Points on a hilly landscape, in no order, each with its height.
From any point a climber steps to the highest of the 3 points nearest to it. It stops when none of these is higher. Distance is the straight distance between rows; heights are no part of it.
vufi (h 1.41): [187 153  65 163 150 139 171 181 100]
masil (h 5.02): [122 111 129 152 124 200 177 154  44]
popa (h 2.06): [177 146  72 156 143 139 164 176 103]
Zadul (h 2.71): [147 140 112 131 136 118 120 136 145]
ton (h 2.62): [171 138  75 152 140 147 161 180  92]
Basu (h 1.85): [107 108 143 108 119 132 105 123 129]
pir (h 1.83): [143 171 120 141 147  84 130 113 175]
Lera (h 2.52): [127 118 119 120 126 136 118 136 127]
pom (h 1.39): [152 153 107 141 146 109 127 137 154]
mip (h 3.99): [126 122 131 114 125 118 108 127 141]
pidov (h 2.82): [151 128  95 136 133 142 141 160 108]
pabom (h 2.75): [165 138  88 144 140 138 148 157 119]
nugi (h 3.09): [124 107 117 122 124 155 134 141  99]
pinuz (h 0.21): [ 96  91 156 111 120 173 130 111  93]
vop (h 2.39): [101 105 154 101 112 117  93 109 143]
mog (h 1.90): [ 98  97 151 102 114 138 103 113 132]
riguz (h 3.05): [111 138 165 110 113  69  81  89 186]
vilu (h 2.47): [153 167 112 142 152  93 133 123 167]
fer (h 3.45): [153 120  93 142 130 159 155 172  87]
risor (h 3.56): [ 82  97 179  89 105 113  79  96 151]
kone (h 3.87): [ 70  88 192  86  98 108  68  85 156]
Gifi (h 2.45): [136 166 131 138 141  75 119 102 182]
fes (h 4.78): [122 105 123 138 123 185 163 151  62]
rotef (h 2.41): [139 131 117 123 131 119 116 136 139]
duze (h 3.25): [154 134  98 133 135 130 132 150 125]
Koti (h 4.48): [118 103 130 140 122 192 163 147  58]
Nedaz (h 2.13): [105 101 141 108 116 148 116 127 113]
furos (h 3.76): [ 95 120 172  98 103  84  73  95 175]
Mudag (h 3.60): [114 101 130 128 119 175 152 139  75]
bigoz (h 6.08): [112 127 156 107 113  89  86 105 170]
koded (h 1.22): [141 153 127 131 140  91 112 117 171]
Pudep (h 1.99): [ 91  97 161 102 111 128  94 104 139]
Bulan (h 3.58): [134 145 136 124 133  95 106 115 167]
tivet (h 2.21): [134 114 110 125 125 149 133 150 107]
roza (h 2.38): [149 174 111 149 154  83 143 114 179]
Kab (h 4.10): [126 109 113 129 123 162 149 151  86]
sal (h 0.09): [ 94  92 156 108 116 161 112 108 105]
zer (h 2.22): [141 182 119 146 152  73 143 103 183]
zif (h 1.80): [149 146 114 134 140 106 119 130 151]
mifo (h 2.98): [ 77  88 178  91 106 129  86  95 139]
Pof (h 2.30): [166 131  76 154 134 158 166 184  83]
gadoz (h 2.23): [104 103 151 103 115 123  95 115 142]
buge (h 2.48): [ 84  90 167  98 113 143  97 103 125]
toma (h 2.46): [116 105 129 115 121 155 127 133 104]
digom (h 4.06): [131 148 141 123 127  88 103 107 173]
kul (h 4.16): [115 106 143 145 121 201 169 142  44]
risug (h 1.88): [135 178 124 145 146  65 136  96 191]
tud (h 1.74): [178 167  85 154 159 115 152 146 140]
letov (h 5.33): [123 165 162 127 123  53 107  79 201]
Nir (h 3.51): [ 93 110 164  95 109 106  82 104 158]
Gaso (h 0.86): [107  99 150 130 120 194 156 129  62]
lep (h 1.75): [167 165  98 148 158 107 141 137 153]
dupeb (h 2.93): [135 113 103 145 125 176 171 169  61]
gik (h 3.61): [142 116  98 139 127 161 155 163  88]
fem (h 5.25): [122 112 122 152 123 192 175 161  48]
kilez (h 4.05): [146 133 110 129 133 129 126 141 133]
budo (h 2.57): [172 146  78 151 150 134 153 160 120]
dus (h 4.47): [128 106 113 134 124 174 156 153  75]
suvi (h 2.40): [112 104 146 141 124 201 165 131  53]
vor (h 2.14): [180 160  78 158 158 121 158 158 130]
toki (h 5.24): [109 120 153 104 113 104  88 113 158]
vodan (h 3.15): [128 180 135 139 140  56 137  84 201]
bub (h 4.90): [118 118 141 110 115 111  97 118 153]
sigug (h 3.50): [ 89 104 174  93 102 105  76  93 160]
Patez (h 0.83): [142 163 125 137 142  85 122 114 172]
sotar (h 3.28): [120 178 149 136 130  42 130  73 209]
Ketum (h 0.22): [102  93 146 116 120 171 132 121  88]
Veb (h 3.12): [146 118  91 147 128 169 170 175  66]
Revop (h 3.08): [162 131  85 145 137 145 157 169  99]
fubo (h 1.81): [167 154  90 149 150 119 144 146 135]
tubu (h 2.61): [117 105 153 145 121 205 168 136  42]
torog (h 4.14): [ 80  96 183  92  97  98  72  88 160]
filuv (h 4.00): [130 169 143 134 134  63 118  93 192]
pozu (h 3.94): [147 159 116 135 146  99 123 122 165]
Siki (h 0.28): [ 99  97 154 121 119 192 138 119  74]
bef (h 4.20): [126 158 152 123 125  71 100  93 189]

For each start below, name the point where the climber stops.
vodan | letov
mip | bigoz
digom | letov
Gifi | letov
pidov | kilez
zer | pozu
